Points, in no order, along strands that fork and pass close to each other.
In the rows, 100 means zero.
Points whose rows are less than 73.9 apart are linked; no others are. Some points are linked to none.
<420>: [132 102 112 84 79 77 85 106 111 76 98 120 93 106 121 87 109 100 91 82 97 92]
<1247>: [80 92 134 76 116 80 89 122 80 65 105 93 96 94 114 99 124 72 67 64 56 110]
<1234>: [113 61 116 109 83 89 114 113 105 108 99 74 113 77 108 99 118 47 96 93 106 124]
<992>: [91 104 112 99 102 127 95 108 112 72 75 95 98 96 63 98 108 96 76 115 71 115]
<604>: [88 101 113 70 112 94 110 120 112 111 104 93 121 105 115 88 87 112 109 88 122 86]
<999>: [73 110 100 115 102 92 84 115 79 99 110 72 104 87 64 81 115 115 82 102 79 99]
<670>: [133 69 91 105 83 105 99 118 106 108 109 96 75 101 116 117 119 84 118 101 141 112]
<146>: [117 91 104 116 73 83 130 109 108 108 78 109 94 86 131 117 81 55 92 46 99 100]
<482>: [105 92 86 94 115 104 118 117 88 77 122 119 101 99 109 122 120 92 117 89 114 97]
<387>: [85 110 88 106 115 101 101 105 89 101 126 88 95 104 82 116 94 116 81 143 94 136]
<1202>: [98 89 116 107 98 116 117 114 122 95 93 89 76 122 127 113 112 96 100 59 89 79]
<1149>: [104 128 65 100 97 120 119 93 97 113 134 113 82 107 111 94 85 135 133 121 109 94]
<1180>: [120 76 82 107 67 89 97 71 118 133 87 106 104 80 117 110 77 76 110 89 133 120]
<770>: [78 137 88 93 141 119 98 105 99 83 86 101 102 93 44 100 97 120 89 142 60 77]
<720>: [67 119 101 91 100 104 97 84 75 116 97 100 99 89 116 100 109 111 91 131 98 96]
<676>: [96 111 94 96 89 131 88 94 104 72 89 101 103 90 86 86 111 91 116 115 94 99]
<8>: [123 92 87 98 61 84 100 82 101 104 104 121 120 119 133 128 84 100 92 71 109 98]
<1073>: [93 73 147 93 125 98 106 106 116 86 97 101 113 90 123 111 92 85 112 80 86 118]
<529>: [108 78 127 113 80 105 98 68 118 113 65 100 109 103 104 108 115 76 105 84 102 90]
<700>: [103 150 72 102 111 99 86 88 82 100 123 114 91 118 83 74 79 129 77 125 92 79]
<61>: [80 126 84 102 107 119 97 100 113 110 94 121 82 83 75 91 83 126 120 95 108 95]
<737>: [85 76 125 103 113 96 55 100 106 96 109 72 84 89 102 102 123 99 73 96 93 118]
<591>: [115 46 131 93 101 91 94 122 104 72 71 88 98 98 106 104 130 51 88 48 97 116]
<578>: [61 142 80 83 123 118 93 108 91 113 99 78 89 89 94 90 107 141 119 152 91 75]
<452>: [101 96 97 136 90 84 124 104 97 93 99 102 82 79 109 107 89 53 100 74 113 104]
<1003>: [107 94 131 109 104 109 73 91 97 94 120 95 94 118 106 86 96 91 128 116 116 116]
<757>: [93 80 114 99 120 144 112 108 111 69 118 79 73 124 106 111 118 73 107 60 90 98]
<491>: [101 76 133 100 122 88 80 102 101 82 103 83 94 115 93 74 122 99 96 121 101 114]
<982>: [96 81 131 88 101 84 88 103 121 108 100 98 126 91 121 89 93 96 102 64 92 79]
<172>: [104 73 98 82 109 87 111 118 89 85 122 89 106 93 119 126 133 83 103 70 80 87]
<1212>: [136 95 61 99 72 100 101 109 114 131 109 100 134 101 102 68 63 96 110 86 144 106]
<407>: [114 61 140 98 83 82 95 113 111 119 85 98 110 101 144 110 79 73 115 58 111 71]
<560>: [122 95 115 115 63 94 107 125 97 134 101 105 120 85 101 97 88 99 124 81 97 125]
<311>: [109 83 96 101 108 80 86 72 105 112 121 120 130 81 90 107 100 90 105 101 93 91]
<1080>: [137 55 139 112 111 77 113 118 105 71 76 111 94 100 120 121 104 50 116 55 113 120]
<349>: [91 115 102 104 106 115 120 78 78 91 104 89 102 115 87 114 87 121 119 130 108 139]
<1002>: [91 105 87 97 108 111 120 110 122 103 98 98 71 102 114 113 118 102 89 97 85 75]
<859>: [149 79 79 101 55 89 108 100 127 148 86 114 118 79 136 110 58 98 125 75 132 114]
<480>: [60 139 80 76 117 132 94 99 81 123 92 103 96 101 96 117 96 137 100 129 108 95]
<799>: [64 97 104 90 134 110 74 101 103 96 85 87 84 100 59 100 124 117 59 115 87 73]
<492>: [126 87 91 106 73 84 105 73 88 122 106 93 124 86 120 93 115 106 143 97 108 87]
<823>: [115 103 65 82 84 99 92 81 95 139 92 108 110 107 117 86 94 124 110 147 138 132]
<863>: [102 143 38 99 120 120 87 83 74 94 95 96 87 98 51 75 92 132 108 183 99 92]
<1232>: [72 111 115 104 143 110 83 117 86 96 127 107 88 92 74 104 82 115 95 138 71 121]
<41>: [103 100 89 106 78 93 104 63 106 113 94 108 105 128 107 133 84 97 79 103 116 108]
<738>: [100 138 80 97 109 89 90 82 69 105 121 105 107 114 74 74 83 137 110 136 106 115]
<818>: [89 123 93 106 136 122 110 97 116 78 101 87 102 108 71 87 97 128 109 127 84 73]
<478>: [77 90 142 110 101 117 88 76 101 104 69 103 86 103 96 107 113 73 88 73 86 92]
<857>: [152 60 112 93 58 102 86 113 121 96 69 92 112 106 136 113 72 57 111 79 142 98]
<989>: [85 112 89 87 96 69 101 99 89 89 102 107 82 88 105 89 100 124 100 94 136 104]
<688>: [92 107 91 117 108 77 75 75 94 129 123 110 104 85 95 78 96 113 103 105 105 89]
<519>: [122 114 64 86 100 82 120 87 104 82 115 129 111 108 129 92 77 111 107 114 127 113]
<342>: [66 104 110 86 109 100 64 95 90 98 84 101 88 109 79 84 106 128 86 104 112 65]
<602>: [85 96 122 107 94 124 101 101 108 90 77 68 85 121 99 85 110 76 70 65 92 86]
<603>: [111 97 104 120 84 96 119 112 94 79 101 83 75 115 98 89 98 71 110 73 125 99]
<428>: [118 80 112 99 104 101 87 93 115 127 133 104 110 105 127 90 82 104 124 120 120 106]
<594>: [141 66 109 109 62 85 100 106 114 132 83 85 117 88 142 112 47 71 126 64 130 87]
<455>: [145 59 82 117 88 77 92 104 115 111 115 117 112 81 108 112 87 64 106 56 121 90]
<895>: [119 101 86 78 88 121 77 77 115 102 79 117 109 105 79 90 102 141 106 116 124 100]
<729>: [61 104 121 88 97 116 98 130 63 94 89 85 103 82 99 121 116 101 84 77 68 110]
<534>: [97 101 112 106 123 99 102 86 116 90 103 129 99 113 91 100 75 70 92 97 119 97]
<323>: [105 94 113 99 64 103 93 112 100 111 108 89 101 78 128 125 96 109 113 72 95 116]
<1101>: [81 111 129 102 136 85 100 110 84 81 124 111 112 94 83 87 80 101 98 113 102 123]
<1100>: [131 116 94 122 65 67 114 80 98 133 95 116 100 105 121 79 59 119 140 87 126 119]
<386>: [101 101 107 102 118 83 91 112 100 92 108 120 89 76 90 96 139 104 100 97 53 84]
<929>: [95 143 61 113 122 112 117 95 73 93 104 100 99 98 50 98 94 111 101 160 74 82]
<809>: [59 134 66 86 122 104 104 130 67 94 92 89 76 92 69 127 100 140 67 127 68 82]
<734>: [64 113 102 113 119 126 108 96 100 95 112 97 76 81 105 108 120 73 104 87 71 75]
<111>: [75 78 101 81 124 103 105 99 91 83 124 70 108 100 120 118 130 91 75 94 71 93]
<297>: [86 98 119 114 86 96 107 96 82 115 101 90 118 92 110 83 113 65 87 95 86 77]
<197>: [103 113 57 101 106 95 99 79 79 123 116 108 93 108 79 80 88 114 100 156 131 137]
<651>: [137 73 110 113 89 92 125 107 131 91 73 116 96 90 121 129 102 59 126 61 104 105]
<619>: [88 112 100 115 125 118 104 93 112 125 96 113 97 114 67 101 79 97 110 101 117 100]
<827>: [124 93 85 110 110 92 107 81 137 89 104 105 107 100 81 88 104 115 81 117 94 116]
<558>: [83 110 105 116 113 99 106 75 122 98 112 91 100 86 99 111 83 129 124 106 95 138]
<710>: [103 103 108 112 87 117 112 88 120 96 114 84 109 94 106 122 90 127 131 78 80 111]
<846>: [117 98 107 105 56 77 86 69 102 118 88 102 112 104 134 84 105 112 110 111 99 105]
<1128>: [73 98 121 110 98 98 90 112 103 116 101 74 113 87 101 72 109 101 77 111 69 83]
<507>: [140 79 119 100 72 68 97 100 117 97 91 93 124 117 127 83 113 93 98 97 100 99]
<612>: [57 116 114 92 143 113 102 107 98 76 92 97 84 71 89 102 110 81 85 96 59 90]
<518>: [71 106 139 85 103 107 72 125 69 79 89 94 85 87 88 92 137 92 68 75 46 111]
<740>: [95 99 106 74 122 99 100 138 114 99 100 104 119 105 89 80 109 135 99 110 86 85]
<1047>: [71 122 113 93 110 99 104 109 90 89 103 117 95 103 100 97 79 77 72 94 103 109]
<878>: [70 120 90 102 133 88 114 130 93 102 106 106 73 88 75 127 118 122 72 114 83 95]
<884>: [105 70 142 107 80 81 106 124 92 132 78 99 115 90 107 108 105 69 102 87 96 126]
<610>: [81 117 79 82 126 114 117 102 105 78 99 81 98 89 99 95 104 142 122 123 103 94]
<1224>: [94 121 53 81 140 98 124 105 93 101 100 95 106 103 74 109 101 145 96 132 102 102]
<692>: [91 96 127 108 118 115 112 124 110 71 86 76 77 121 88 86 126 57 76 80 59 98]
<218>: [88 99 78 119 105 73 94 93 77 109 122 77 108 87 81 95 118 109 90 107 104 80]
<703>: [99 109 104 111 81 100 109 63 106 114 78 123 109 87 107 111 90 75 122 90 108 80]
<897>: [120 88 95 94 86 84 107 82 106 114 107 119 132 80 122 91 92 71 127 99 102 79]
<1154>: [132 53 99 94 68 100 91 106 106 113 88 87 96 124 133 117 96 84 112 83 154 94]
<456>: [124 93 111 79 72 113 98 90 116 94 69 127 127 129 102 106 96 113 105 101 124 108]
<77>: [75 106 102 83 132 108 96 116 82 71 130 91 103 118 93 116 111 105 72 102 81 76]
<395>: [78 119 113 96 112 124 121 116 93 54 87 88 92 123 88 107 117 88 70 107 57 110]
<1189>: [94 98 76 90 91 98 103 92 94 120 101 97 106 105 93 114 79 100 62 102 132 127]
<35>: [105 120 99 113 80 92 116 99 102 140 93 108 118 103 108 97 73 133 129 92 106 126]
<1044>: [96 124 90 98 76 121 117 97 81 83 86 89 91 114 77 80 128 112 104 137 99 90]
<1185>: [97 61 115 93 93 87 86 101 109 84 88 88 94 95 133 121 115 60 71 54 109 102]
<968>: [132 106 111 117 90 74 95 100 93 74 111 126 111 117 88 96 91 107 113 81 105 98]
<199>: [103 113 103 120 87 101 116 121 75 80 82 85 89 121 81 77 109 98 98 104 116 99]
<150>: [66 99 100 90 162 120 84 118 93 70 95 87 84 91 61 110 122 93 54 111 47 83]
<742>: [105 107 134 97 92 80 101 115 96 64 105 103 92 99 127 94 95 88 78 58 77 106]
<445>: [116 83 148 109 99 105 92 102 124 88 95 115 90 111 122 98 98 70 122 97 99 120]
<46>: [86 124 72 79 106 101 92 104 94 90 123 114 110 106 81 95 90 113 66 103 91 70]
<1023>: [96 128 54 101 101 111 85 68 75 99 100 108 78 109 79 102 116 132 86 166 103 97]
<1120>: [142 104 79 84 59 104 100 81 106 113 93 112 128 124 113 113 78 120 122 85 118 101]
<70>: [121 85 104 95 92 108 120 106 132 82 101 108 122 96 112 121 87 64 76 81 88 124]
<17>: [129 105 54 91 72 114 89 89 89 123 92 128 112 113 87 73 110 134 112 124 132 111]
<364>: [108 108 92 107 111 101 115 91 115 122 144 96 105 125 124 95 79 127 124 124 97 104]
<309>: [92 136 65 118 109 121 102 87 108 132 122 112 73 95 76 83 76 159 124 115 94 108]
<679>: [116 80 92 108 90 118 95 98 109 97 108 109 94 97 84 130 121 81 115 88 121 98]
<1034>: [102 122 61 112 95 113 108 84 90 101 101 86 73 117 92 75 121 119 98 153 115 78]
<1136>: [77 118 87 96 133 84 118 107 94 106 78 122 85 88 66 110 115 139 88 140 96 110]
<2>: [104 86 111 104 67 84 81 107 83 126 114 91 100 100 126 91 113 79 103 83 116 69]

A fork is a point with three links, a tip a point with one. Leave the first point through the second and follow the links. Name the first fork or tip that comes.
<1189>, <41> => <594>
<710>, <558> => <1003>
<309>, <61> => <560>
<111>, <77> => <1189>

A fork is a point with three links. Follow the links from the first point to the second and name the forks in between, in order.
<1128>, <1224> => <897> > <602> > <1044> > <610>
<197>, <1003> => <594> > <982>
<1023>, <799> => <1044> > <602> > <1202>
<757>, <218> => <1202> > <602> > <897>
<111>, <884> => <594> > <982> > <1003> > <560>
